Points on a hilly landscape, in no order, each with its height.
A ball rolls from a point to whichever of its 2 nearest points has the largest drop for the distance, and stops where none of them is lower. Distance is the straight distance between rows; heights are no part of it.
z347: [126 102 154 179 200 122 152 168  98 136 176 135 146 166 110 105 144 136
 128 185 116 101 139 103 131 186 135 128 108 102  92 124 161]  (h 81.5)
z374: [110  83 140 212 183 143 145 161 119 166 175 120 125 149 111  99 118 168
 101 164 133 127 158 109  90 188 154  98 124  89  93 143 183]  (h 80.2)
z716: [167 123  70 207 115 142 143 105 138 139 146 130 124  83  79 117 104 107
 119  63 134  97 156 165 124 118 156 147 113 135 135 101 166]  (h 22.0)
z90: [ 84 125 111  70  82 110 128 119  95 100  87 120 120 118 141 124 110 129
 128 126 150 151 124 116 139 104 101 139 100 173 147 100 124]  (h 29.2)
z860: [111 158 148  92 161  70 125 165 111 106 129  80 179 129 189 142 145 161
  83 167 131 110 145 136 137 104 120 111 157 146  69 179 128]  (h 33.0)
z579: [181 104 115 104 162 139 151 152 172 142 112 162 113 165 107 167 163  62
  84 164 110  72 130 144 116 119 131 172 141 108 116  76 175]  (h 42.1)
z740: [120  97 150 104  81 132 188 175 163 155 126 139 149 112  94  76 157  48
 145  75 144 115 122 141 145 115 159 150 179  96 153 172 128]  (h 45.3)
z793: [173 159 128 176 133 101 117 125 120  99 142 134 118 166 109 169 178 119
 125 119 128  95 107 165 135 131 104 173 116 151 141 129  94]  (h 31.7)
z106: [163  84 140 158 179 125 162 173  88 123 144 116 172 164 139 109 154  72
 167 121 146 138 111 152 127 155 131 146 103 134 136 142  94]  (h 69.6)
z390: [128 131 128 153 134 158 131 157  78 159 183 102 108 140 126  91 140 107
 162 120 126 186 112 148 115 186 158 173 101 150 125 100  74]  (h 65.2)
z477: [114 110  96 126 158  95 172 103  75 109 115 173  87 161  97  85  79  68
 111 146 151  84 180  81 130  86 135 132 126 110 129  89 139]  (h 17.6)
z972: [127  88 148 165  82 155  72 133 105 133 151 147 168 195 127 107 110 181
 108 126 102 123  81 118 129 163 140  95 102  73 130 180 143]  (h 89.5)
z630: [142 175 130  68 103  97 131 196  93 135 132  53 160 116 189 145 142  97
  87 129  97 134 101 124 142 101 136 150 144 167 112 158 105]  (h 48.0)
z906: [128  97 132  97 144 130 132 157 114 102 120 112 220  91 160 132 144 136
 117 132 133  93 131 187 129 163 125 144 138 139  95 154 139]  (h 13.9)
z371: [ 60 120 141 109  90  97 139 128  57  95  90 124  86 142 148 135 115 158
  90  95 143 148 134 101 133  80 109 154  65 136 168  84 154]  (h 26.0)
z975: [140 167  87 149 134 145 123 127 129 108 118  85 140  91 113 166 117 147
  69 136 129  79 154 164 173 146 132 162 114 170 105 101 165]  (h 56.5)
z646: [150 183 116  64 156 150  68 136 165 145 118 123 156 108 173 157 116 177
 142 187  99 145 117 125 134 149 101 145 147 164  92 109 128]  (h 16.1)
z835: [126 186 139 185 117 118 109  77 147  76 119  95  98  69 123 188 155 183
 153 109 173 154 156 167 112 139 154 106 127 144 125 158 114]  (h 44.2)
z804: [166 164  91 116  55 138  83  84 194 102 126 139 100 108 108 153 128 149
 151 132 161 125 126 163 149 117 109 155 138 188 108 106 151]  (h 30.0)
z149: [ 63 108 130  54 123 162 175 182 151 146 136  94 141  55 151 132 162  92
 111 116 105 163 130 165 109 125 126 133 144  93 146 142 147]  (h 49.2)
z987: [105 144 107 121 139  77 108  69  96  92 120 169  96 174 101 113  95 143
 131 177 153  95 154  92 147 111 127 122 138 140  71 109 106]  (h 44.0)
z511: [178 105 124 159 136 150 124 161 126 100 136  76 168 131 129 134 130  90
 116  92 130 122 101 200 151 156 140 154  68 140 153 128 147]  (h 73.0)
z405: [ 52 136 146  67 106 131 154 102 105 123 118 144 118  73 109  63  95 138
 188 123 151 171 167  85 125 130 171  88 168 120 133 142  96]  (h 33.1)
z888: [115 144 153 131 133 132  83 115 155 163 125 160 123 156 117 140 119 170
 148 179  60 138  82  61  94 153 109  82 152  96 116 158  93]  (h 88.0)
z227: [165 112 143 157 160 167 137 117 172 158 141 186 106 105 108 160 186 118
 188 106  91 123 114 114  87 133 110 114 141 116 190  97  98]  (h 25.1)
z198: [192 156  96  90 127 148  99 122 203 122 109 111 117  89 149 164  99 126
 110 132 135 144 135 163  97 122 128 123 156 142 118  95 141]  (h 34.9)
z78: [138 147 145 105 149 136  99 123 167 123 141 113  57 167  88 154  88 122
  80 202 110 136 137  81 123 118 148 100  94  93 128  75 187]  (h 35.8)
z222: [130 195 126 170 144 111 115 112 104  77 156  59 102 119 115 170 157 151
 150 153 133 159 114 132 176 154 127 128  94 146 142 158  76]  (h 37.3)
z422: [114 152 133  88 115 111 110 111 141 160 115 172 111 143 133 154 163 136
 172 150 106 134  82 111 134 129  88 123 147 158 146 124  79]  (h 37.0)
z726: [135 134  89  98  67 148  97  66 140  58 125 126 117 123  94 132  97 122
 149 148 163 112 136 152 183 128 118 137  96 170 129 108 136]  (h 27.9)
z344: [183 153 118 104 156 106 146 149 148 136 122 122 129 129 129 129 147  66
 114 149 146  99 134 155 110 116 150 153 193 148  73 139  93]  (h 40.5)
z876: [134 153 138 153  59 137 112 106 128 110 131  78 136 107 141 106  83 137
 144  92 158 168 101 120 129  88 148  78 131 122 126 177  87]  (h 25.8)
z12: [ 97 126 163 136  86 151 107 144 138 142 134 158 129 147 100 137 129 177
 115 131  81 123 100 100 116 161 141  92 153  73 136 170 122]  (h 88.8)
z416: [ 75 130 117 147 121  99 140 114  88 108  96 125  82 109 130 158 121 165
  86 114 144 127 165 128 116 119 127 149  95 150 137  91 182]  (h 22.7)
z31: [115 130 165 128 186  97 106 149 122 174 135 133 128 173 147 113 105 159
 127 188  71 144 112  45  92 137 135  78 148 102  84 148 111]  (h 86.7)
z990: [144  88 166 167  70 141  86  84 138 119 190 147 126 170 115  52 155  94
 183  73 177 161 103 146 172 126 150 117 122  87 144 167  99]  (h 29.4)
z486: [ 81  96 123  93  51 143  94 113 153 162 116 169 127 141 123 108 132 165
 138 117 115 122 105 125 128 139  88 154 125 175 121 126 166]  (h 37.6)
z463: [112 159 107  29  72 146 118 136 148 116 109 131 121 110 143 146 100 138
 163 184 127 153 115 106 188 138  95 132 158 163 135 110 128]  (h 33.5)
z572: [157 121 158  99 206 111 141 171 132 168 151 121 148 171 139 112 131  98
 118 189  59 138 114  71 112 144 149  94 144  99  94 139 123]  (h 85.0)
z232: [ 84 130 143 175 110 120 163 142  79 143 153 138 120 110 127  96 141 177
 150  90 144 162 134  96 119 138 145 114 152 100 155 168 103]  (h 32.0)
z22: [ 65  94 134 174 150 142 155 172 137 164 153 102 112 117  95 123 127 158
  58 148 113 125 148 125 120 174 137 119 114  79 125 136 214]  (h 79.1)
z692: [121 188 103 110 104  84 109  91  98 135 135 138  65 171 112 115 118 128
 121 176 142 142 122  69 146  94 136 148 159 155  75 114  78]  (h 41.5)
z260: [156 105 106 160 140 165 148 146 157 136 136 135 135  97  90 114 128  94
 110 107 133 103 142 188 113 168 158 165 119 129 119  90 176]  (h 24.9)
z495: [ 54  87 128 106 112 147 163 159 104 147 104 121 161  68 154 110 101 143
  93  77 114 127 147 126 121 129 133 101 139  96 155 141 167]  (h 58.6)
z674: [147  97 107 125 136 144 156 130 184 159 111  96 101 106 104  76  65  69
 106 100 160 155 165 124  88  94 160  90 141 108 130 125 183]  (h 54.0)
z863: [ 98 164 104  52  76 123 136  98 130 101 100 158  97  93 114 150 137 138
 159 144 164 141 153 127 156 134 129 147 158 163 138  90 131]  (h 31.6)
z733: [110 156 109  66  46 173 113 136 108 147 118 149 174 102 139 114 118 152
 166 147  75 124  77  77 155 143 103 114 171 147 138 159  80]  (h 26.6)
z337: [157 176 121 137 156 120 124 163  95 101 135  62 174 113 132 143 137 139
  66 138 104 106 132 176 174 149 162 185  88 151  84  92 172]  (h 54.5)
z805: [ 88  98 127 124 151 159 186 184  89 167 123 106 169  87 133  97  94  98
 102  84  98 133 136 122 134 142 145 118 122  77 172 127 130]  (h 59.5)
z531: [118 112 148 181 137 121  84 117 129 164 115 165 164 162 166 117 133 212
 139 116 124 124 109 118  78 154 102 116 133 145  76 154 117]  (h 37.8)
z229: [138 152 110 143 159  98 135 155  44 118 133 123 198 118 142 147 128 184
 106 128  50  78 118 104 176 153 140 149 107 146 102 128 118]  (h 23.4)
z521: [173  83 120 140 167 119 156 177  88 122 114 113 184 149 142 128 134  62
 116 112 113 100 121 155 148 124 148 162  97 123 146 124 130]  (h 71.3)
z871: [ 70 129 122 153 144 148 147 150 152 134 145 106 110  83  96 172 161 160
  66 140 110 130 150 171 123 171 140 150 132  94 121 118 195]  (h 78.3)
z546: [136 137 120 171 131 153  83 134  76 172 174 110 109 167 155 101 151 128
 159 122 119 171  96 130 122 158 114 190  95 190 102 104  88]  (h 63.0)
z372: [ 58 118 155 113  87 142 127  91 120 147 112 142 116  88 141  78 117 172
 194 120 128 190 104  75 119 127 126  81 135 115 120 160  77]  (h 34.8)
z154: [ 50 124 126  40 126 142 170 141 130 139 131 136 122  54 138 131 158 112
 120 130 141 154 161 168  83 122 160 139 173 101 120 110 157]  (h 50.4)
z755: [174 169  91 158 145 104 136  88 170 110 113 122 110  83 125 171 134 143
 138 104 144 110 143 142 112 100 107 122 154 167 125 137  98]  (h 35.9)
z255: [129 131 171 139  51 122  98 128 132 164 117 153 116 159 134 137 149 141
 123  56 107 143  94 112 108  89 126 123 150  99 168 162 113]  (h 19.9)
z26: [173 114 131 169  51  92 121 120 149 116 131 136 135 163 133 115 126 117
 120  46 180 117 127 137 120  55 160 115 150 108 136 194 146]  (h 20.0)
z345: [168 127  96  81  93 166  83 106 132 124 100 143 163  88 170 133  89 158
 177 115 145 162 113 158 110 143 120 139 118 189 113  68 119]  (h 31.9)
z441: [124 171 123 104  63 162 116 148 123 112 139  95  89 136  73 131  83 106
  61 123 104 129 104 124 181 123 167 148  90 105 162 103 151]  (h 25.5)
z133: [125 141 152 136  47 138 112 156 103 151 127 117 151 149 170 104 112 147
 126  67 130 160  79  97 110  99 143  97 156 101 140 197  83]  (h 22.9)
z163: [138 144 134  46 143 130 105 111 205 125 131 136  99 134 121 122 109 125
 157 201 182 155 135 162 137 158 126 125 163 161  76 113 126]  (h 27.2)
z292: [139 155  78 170 145 134 128 104 130 106 138  85 113 127 107 125 108 141
 122 151 132 103 141 125 166 138 111 156 115 179  84 140 119]  (h 58.2)
z673: [167 129 170  77 109 190 101 154 118 137 130 125 160 151 113 118  93  67
 104  98  74 147  88 142 128 143 191 143 108  85 169  93  95]  (h 34.7)
z355: [144 122 105 200 109 120 155 126 169 156 141 134 104  81  79 124 137 122
 117  36 138 104 171 140 102  91 159 139 131 103 171 112 182]  (h 19.6)
z717: [153 177  77 109 184 142 114 130 134 139 104 112 149  88 171 169 104 192
 136 167  45 132 119  80 143 147 104 140 119 149 120  94 130]  (h 8.7)
z185: [160 147 124 177  95 148  96  63 171  85 136 122 106 114  72 136  99 135
 126 110 124 118 127 133 153 100 139  78 120  78 145 159 106]  (h 30.4)
z464: [167 142 142 188 167 106 184 150 104 126 148 136 114 133 126 121 139  98
 107  85 185 119 163 149  92 107 170 108 139  74 162 133 130]  (h 25.7)
z912: [ 45 113 184  99 112 125 119 122  97 147 100 164 127 124 162 121 141 194
 171 137 112 177  93  84 101 142  95  78 129 109 141 151  83]  (h 36.7)
z504: [ 89 151 135 117  70 134 168 143  81 141 139 123 110  96 112 104 104 122
 118  74 127 133 140 103 152 104 165 130 154 107 160 150 109]  (h 30.8)
z59: [158 126 164 126 127 149 117 158 113 148 156 134 116 193  93 123 123  75
 120 138  90 131  99 109 128 144 166 139 119  95 135 105 106]  (h 30.3)
z115: [111 184 107 150 155 133 122  78 135  87  86  99 127  31 127 190 133 181
 138 133 152 139 176 148 123 166 162 102 144 139 117 129 131]  (h 42.7)
z324: [145 139  72 109 131 117 144  97 127 127 121 164  62 146  83 117  89  94
 110 148 153 110 171 113 126 106 146 159 136 143 100  57 154]  (h 13.4)
z435: [112  73 124 152  92 141 130 127 102 131 142 154 192 111 127  66 107 150
 161  94 154 118 134 141 125 160 142  94 149 123 103 181 134]  (h 10.3)
z792: [136  39 159 177 142  96 121 131 130 145 107 179 139 213 152 150 157 134
 120 127 154 101 119 104  95  96  77 105 118 122 140 149 180]  (h 40.4)
z264: [133 173 168 133 122 107 115 148 106  93 161  52 128 132 149 141 142 150
 147 136 156 186  99 150 136 156 139 115 117 144 134 183  80]  (h 41.3)
z816: [152 141  86 121 162 117 158 111 165  96 111 112 142  45 140 145 157 125
 141 123 163 109 169 190 126 117 102 146 152 184 117 128 127]  (h 38.4)
z490: [ 82 136 124  88 120 151 152 102 158 113 131 128  82  82  85  92  96 129
 164 147 152 168 158 111 140 156 165 101 145 110 133 125 135]  (h 31.4)
z895: [116 187 110 101  56 129  99 119  86 108 124 113  81 154 108 144  91 126
  83 135  87 124  99  76 173 102 138 157 103 129 134 103 125]  (h 22.4)
z23: [123  79 166 121 145  98 110 147 125 121 108 159 149 203 131 144 133 131
 111 158 110  94 109  99 125 118  96  93 108 100 140 142 162]  (h 43.4)
z259: [121 139 133 150  71 135  94  73 107  87 132 130 146 118  96  89  87 143
 134 107 167 123 134 132 158 108 167  78 139 100 111 160  98]  (h 28.1)
z545: [110  87 144 115 188 153 181 165 117 151 122 105 150 104 139 129 113  90
 112 133  79 118 137  82 132 115 118  97  97  86 187 107 156]  (h 61.0)
z404: [204 166 137 161 163  96 121 155 153 113 146  85 120 173 128 163 158  89
 123 140 132 111 104 155 132 123 126 143 120 136 120 159  88]  (h 35.3)
z472: [170 136  89 137 121 132 131 108 113 152 128 172  92 147 110 127 115 101
 126 102 113 113 135 119 106 106 147 165 133 146 114  71 120]  (h 9.0)
z39: [129 163 154  87  95 116 139 179  98 111 138  60 161 115 162 131 138 108
 135 119 132 156  92 141 152 130 132 118 133 144 143 189  73]  (h 44.7)
z817: [181 157  81 127 112 148  92  95 227 132 108 138  73 109 126 158  96 158
 157 138 157 160 157 153 121 117  90 142 147 158 110  74 162]  (h 32.2)
z29: [133 147 142 117 130 115 101  95 156  85 128 134  88 160  92 172 140 132
 124 177 119 113 114 130 153 136  96 135  86 124 161 109 138]  (h 21.2)
z953: [116 136 121 138  72 164 144 140 123 150 151 100  72 134  88  89  94  95
 106  88 120 156 120 113 139 114 157 146 123 112 159 122 128]  (h 28.5)
z775: [155  98 130 187 103 125 165 120 124 137 161 155 151 125 133  74 134 101
 160  15 180 111 159 140 122  82 171 144 116  84 190 155 144]  (h 24.4)
z182: [119 103 176  91 185 101  81 129 151 148 104 177 160 180 148 162 148 149
 112 201  84  94 119 101 101 126  86  98 116 128 111 117 157]  (h 45.7)
z924: [ 37  94 126 127  71 132 118 106 128 136  99 158 114 124 119 110 126 189
 144 123 113 141 124  87 123 138  93 113 119 132 132 141 165]  (h 39.1)
z279: [ 77 111 135  96 123 112 154 182  51 126 123 130 213 107 179 134 163 168
 109 131 118  94 135 145 135 159 128 155 150 148  91 148 135]  (h 18.7)
z305: [165  94 162 159 136 126  93 123 129 155 111 166 155 146 171 160 178 128
 170  81 125 148  98 175  68 136 113 137 109 163 152 118 100]  (h 21.7)
z593: [155  60 136 174  96 132 123 100 122 119 155 159 176 144 136  60 162  99
 191  41 177 129 121 145 140 104 130 135 117 106 161 170 114]  (h 26.7)
z881: [136 132 157 129 135 160 166 118  74 148 160 159  84 172  96 104 117  72
 133 110 100 127 129  73 138 102 157 138 136  84 163  89  66]  (h 25.2)
z94: [132  85 148 213 129 109 147 105 142 122 164 133  96 183 132 110 166 124
 149 107 172 137 115  95 131  90  84  83 121  87 159 188 134]  (h 34.5)
z809: [162 167 109  60  72 159  76 115 180 121  93 127 130  68 181 162 106 162
 131 131 156 167 150 174 107 118 134 142 144 179 113  66 163]  (h 34.2)
z814: [161 169 134  48 161 154  64 129 170 164 130 144 155 151 152 115 116 128
 168 197 135 127 107 144 148 177 121 144 158 172  74 110 105]  (h 22.2)
z100: [ 89 123  89 138 160 122 149 134  69 121 100 117 175  71 142 146 105 178
 104 130  78 106 137 103 145 140 123 136 100 138 133 107 143]  (h 18.0)
z566: [143 153  91 174 151 129  98 111  80 133 175 102 124 160 134  95 134 131
 152 148 111 133 111 106 175 144 106 182 108 178  75 125  75]  (h 60.5)
z129: [154  98 122 158  48 104 105 112 135 148 137 130 134 178 133  88 127  86
 141  78 166 143 110 130 134  83 136 135 157 153 112 186 129]  (h 17.5)
z595: [163  87 142 121 166 147 134 109 184 139 111 186 134 138 115 154 158  94
 190 144  96 115  99  96 112 122  77  77 140 111 184 129  93]  (h 28.9)
z392: [142 155 134 105 169  74 115 118 123 130 137 100  78 196 134 111 106  99
 120 176 159 145 131 105 129  99 119 142 119 171  82 105 104]  (h 36.9)
z628: [103 119  95  48  71 154  99 135 170 159 106 186 130 127 138 143 119 142
 156 160 103 126  90 108 157 139  55 140 145 145 160 104 160]  (h 35.5)
z549: [139 168  80 136 116 118 128 100  64 101 123 117  82 138 110 135  74 110
 102 123 114 127 126  81 164  77 145 154  95 121 134  70  97]  (h 18.6)
z19: [101 127 118 165 184  86 148 148  86 132 119 109 159 114 156 135 109 180
  89 133 126 122 151 108 126 122 120 114 121 126 111 137 152]  (h 22.3)
z635: [ 76 150 131 112 139 139 128 164 169 133 156  65 116  94 155 168 173 155
  66 153 135 138 151 186 115 138 109 157 134 135 103 155 179]  (h 77.2)
z243: [138 136 147 169 134 117 155 151  82 134 151 142 123 165 156 126 145 166
 101  75 170 139 123 119  90 115 162 101 134  74 172 158 110]  (h 29.3)
z461: [165 183 106 182 114  99 110  83 166 100 116  85  82 119 110 167 108 144
 109 123 136 131 124 114 127  74 114  96 134 124 126 155 106]  (h 33.3)
z783: [171 111 134 160 140 162 109 118 159 173 141 154 129 135 129 142 188 100
 197 118 107 151  89 158 100 157  96 146 117 167 157 119  78]  (h 19.7)
z313: [146  92 197 121  96 145 156 132 119 124 125 160 153 163 122 114 147  90
 130  51 145 112 126 166 135 112 165 155 126  83 191 121 119]  (h 39.9)
z896: [118  82 122 145  64 151 108 118 128 152 134 117 156 146 136  58  91 120
 145  98 148 146 121 133 115 134 137 116 132 158  81 165 142]  (h 13.8)
z626: [162 133 117 169 171 133 156 131 176 129 155 135  76 163  54 114 138  72
 114 187 143  87 149 136 128 153 136 142 143 109  94 113 145]  (h 47.6)
z715: [104  59 128 138 168 137 164 122 194 143 120 121 128  91 119  65  84  83
 145 132 161 148 176 123  76 108 120  52 135  96 140 152 182]  (h 55.4)
z205: [166  98 192  87 123 167 124 153 120 140 109 155 158 152 120 140 141  65
 109  85 109 116 116 182 104 132 193 160 131  80 167  77 115]  (h 37.7)
z811: [153 135 146 136 145  97 100  86 103  80 137 157 114 187  99 161 152 113
 142 160 138  89 121 143 154 113 106 137  85 124 138 109  92]  (h 26.2)
z455: [155 120 154 108 129 157 114 177 162  99 135  71 174 117 141 157 168  78
 111 128 115 138  80 208 139 164 119 151  92 128 154 148 139]  (h 74.3)
z314: [151 157  72 131 150 116 163 132  77 129 129 135 112 118 109 143  98 101
 117 117  96 100 139  94 140 114 143 151 134 134 121  89  92]  (h 14.2)
z323: [132 107 146 129 206 117 168 180 125 150 154 109 158 157 122  82 151 112
 142 194  75 104 107  97 163 187 131 129 141 110  80 161 129]  (h 83.1)
z704: [ 89 140 117 181 158 103 149  84 121 112 109 150 102  88 122 139 126 183
 157 130 124 132 148  74 116 121 109  73 156  98 125 173 100]  (h 30.6)
z544: [141 148 123 196 105 129  79 108 137 160 131 169 138 153 133 122 159 203
 133 106 122  93 130 135 102 141 110 153 169 173  66 154 107]  (h 35.0)
z903: [ 60  64 151 118 161  98 176 137 138 143 102 138 130  89 158  73 102 112
 137 114 162 143 177 115  66 100 123  68 143  99 140 142 173]  (h 56.6)
z304: [111 151  78  89 133 151 115 131 111 121  92  97 171  46 179 167  98 184
 124 140  92 130 131 106 141 141 107 134 108 172 123  92 145]  (h 14.1)
z670: [148 160 130 179 151 114 137 120 109 129 151 146 156 132 119 127 162 162
 154 138 142  97 135 148 128 164 128 145 176 159  72 167  71]  (h 31.3)
z60: [ 87 118 103  66 155 118 183 134 176 126 127 142 117  70 115 134 149  76
  91 157 155 112 176 167 111 106 140 136 174  89 109 119 187]  (h 51.6)
z842: [177 143 138 182 165 111 145 152 112 125 164 100 105 163 106 128 128  87
 109 125 158 128 139 156 111 125 174 136 129 100 118 133 112]  (h 29.6)
z287: [179  99 128 176 186 125 152 138 140 120 138 151 123 174  74 148 140  71
  99 166 123  48 141 130 123 134 134 155 116 105 110  95 164]  (h 45.0)
z571: [132 158 118  94 180  98 143 155 139 133 120  98 154 106 168 131 136 116
  86 146 151 100 160 144 112 105 134 133 190 160  50 161 108]  (h 37.2)
z581: [128 139 129 146 182  92 132 181 135 148 138  87 166 138 172 148 148 167
  60 148 105 106 141 139 130 126 121 122 141 109  85 169 169]  (h 27.7)
z430: [161 108 114 236 139 124 180 126 147 149 143 139 124 120  98  84 118  80
 121  53 176 112 176 139 111  93 167 107 118  83 176 143 177]  (h 22.1)
z470: [108 171 131 157 131 112 102  96  51  68 126 100 141 121 143 162 129 189
 140 145 142 131 136 116 159 158 142 134  99 165 107 133  89]  (h 33.4)
z423: [152 149 147  86 185 138 116 101 147  89 118 119  74 128 111 175  89 121
 127 198 132 152 147 100 124 112 153  92  85 106 150  42 143]  (h 32.1)
z11: [129  80 145 139 125 153 114 150 113 111 121 140 213 105 134 113 121 168
 131 110 120 104 121 193 118 202 140 109 123 115 112 156 132]  (h 14.6)
z623: [127 111  86  60 143 131 157 127 177 125 109 128 120  76 127 104  72  70
  98 134 161 137 177 155  95  94 159 104 165 108 123  84 183]  (h 52.7)
z289: [109 138 137 115 162 137 189  94  85 127 127 166  72 135  93 108  85  88
 127 120 123 108 174  57 140  66 134 134 122  81 190  71 110]  (h 21.3)
z702: [ 87 139 134  70  87 118 128 163  75 136 120 143 176 113 155 135 148 156
 122 130  90 108 101 110 142 146 107 138 155 164 123 147 102]  (h 23.0)
z418: [126 109 141 107 112 129 153 136 128  90 105 127 123 120 132 166 170 100
 141  73 128 127 118 163 143 102  80 148  83 141 223 109 114]  (h 44.4)
z771: [121  83 167 146  85 111 102 127 142 160 105 167 129 153 153 138 166 156
 132  67 139 141 108 156  79 106 107 131 116 134 157 134 158]  (h 16.2)
z235: [118 156 138  76 147 147 120  86 142  92 118 130  74 130  86 130  89 115
 151 190 149 162 149 104 155 146 165  90 110  91 138  86 108]  (h 29.1)
z812: [ 61  68 125 136 157 134 163 132 125 154  97 143 146  65 145 104 105 147
  94 101 129 140 188 137  66 117 134  91 127  92 140 106 207]  (h 57.6)
z360: [154 173 110  87 158 118 123 176 110 142 135  55 166 110 175 140 128 110
  66 133  77 116 127 148 156 100 147 173 130 161  84 122 161]  (h 51.5)
z952: [106 118 154 103 144 113  76 119 143 172 103 158 121 180 156 142 156 145
 142 178 107 120  76 113 116 135  62 129  99 169 137 131 128]  (h 41.0)
z676: [128  93 163 136 157 131 155 170  99 143 155 128 125 147 132  99 173  77
 162 124 160 167 130 175  92 171 154 164 115 145 126 103 114]  (h 67.5)
z306: [128 119 168 104 104 136 147 109 107 107 123 143 114 142 126 128 136  96
 149  60 135 139 126 140 143  82 123 154 104 125 203 100  78]  (h 42.2)
z452: [170 106 120  91 114 135 154 153 178 153 128 132 140 133 113  86 141  48
 146 118 138 130 126 159 111 140 158 144 179 132 105 139 117]  (h 43.3)
z213: [116 119 149  92 134 138 118 182 178 128 143  48 138 127 154 146 160  82
  82 146 128 141 114 204 126 141 131 164 105 126 106 142 174]  (h 75.8)
z497: [ 99 132 128 173 159  91 142 111 123 120 137 152 124 132 116 120 151 187
 144 153 142 113 162 113 122 165 112 119 161 137  93 170 109]  (h 27.6)
z563: [100 141 118 151 193 118 168 113 129 103 111 126 126  34 132 160 167 144
 148 128 157 128 183 174 105 160 132 125 132 140 138 118 131]  (h 40.8)
z263: [ 76  94 134  77 140 131 168 170 152 123 119  97 114 101 158 158 186  94
 119 116 117 153 119 150 123 114  68 137 104 127 194 126 148]  (h 47.1)
z494: [160 106 104 124 140 132 109  88 149 139 125 153 135 152 145 135 147 104
 189 154  83 118  72  91 155 115  56 116 119 140 157 140  62]  (h 33.2)
z621: [138 185 130 132 155  94  97 107  57  82 119 117 179 114 150 178 140 211
 131 156  74  99 115 120 174 154 135 139 105 167 102 132  98]  (h 29.0)
z139: [164 119 107  97 144 142 122 124 190 135 117 150  91 147 108 167  91 109
  91 166 104 109 138 118 112 122 121 118 127  97 135  74 180]  (h 39.0)
z753: [ 79 104 184 120 123  90  83 118 113 140  96 172 160 164 176 117 136 208
 148 145 147 142  93 120  83 144 103  72 131 125 107 164 108]  (h 39.5)
z56: [ 98 127  78 172 120 113 143 103 143 109  90 118  75 105 122 162 123 164
 103 117 125 122 140 107 138 101  73 134  99 155 139 126 160]  (h 19.5)
z138: [136 103 159 193  93 135  95  90 133 130 185 155 102 176 108 101 182 138
 172 101 150 159 102 134 154 131 109 102 140  80 154 180  93]  (h 31.8)
z408: [132 158 100 146 141 126 104 103 137 128  99 133 114 113 137 164 112 186
 123 148  90 127 119  79 117 131  88 129 118 144 126 115 120]  (h 14.9)
z873: [105 127 100 108 110 138 110  74 126  79 132 122  82 155  94 121  97 124
 137 186 145 130 133 110 189 146 110 142  71 148 125  90 151]  (h 25.6)
z897: [162  76 134 198 127  90 121  97 132 106 119 156 107 207 132 147 154 104
 132 115 165  98 119 109 129  56  65 104  88 117 163 162 139]  (h 37.4)
z465: [135 119 126  71 172 109 116 111 185 139 124 112  98 179 136  99 113  88
 144 193 180 146 138 143 146 125  89 130 120 181  87 115 125]  (h 31.5)
z103: [141 119  93  77  78 189 121 127 113 125 118 137 189  83 144 106  82 145
 154 126  98 131 111 115 136 150 123 121 139 158 128 107 107]  (h 29.5)

Two balls start at each pair of points below. Name the first point that both come to, or write -.
z12 / z486 -> z717
z740 / z805 -> z313
z115 / z835 -> z755

For each start below, name the point where the ball stops.
z545 -> z472
z511 -> z717
z360 -> z717
z452 -> z717
z628 -> z717
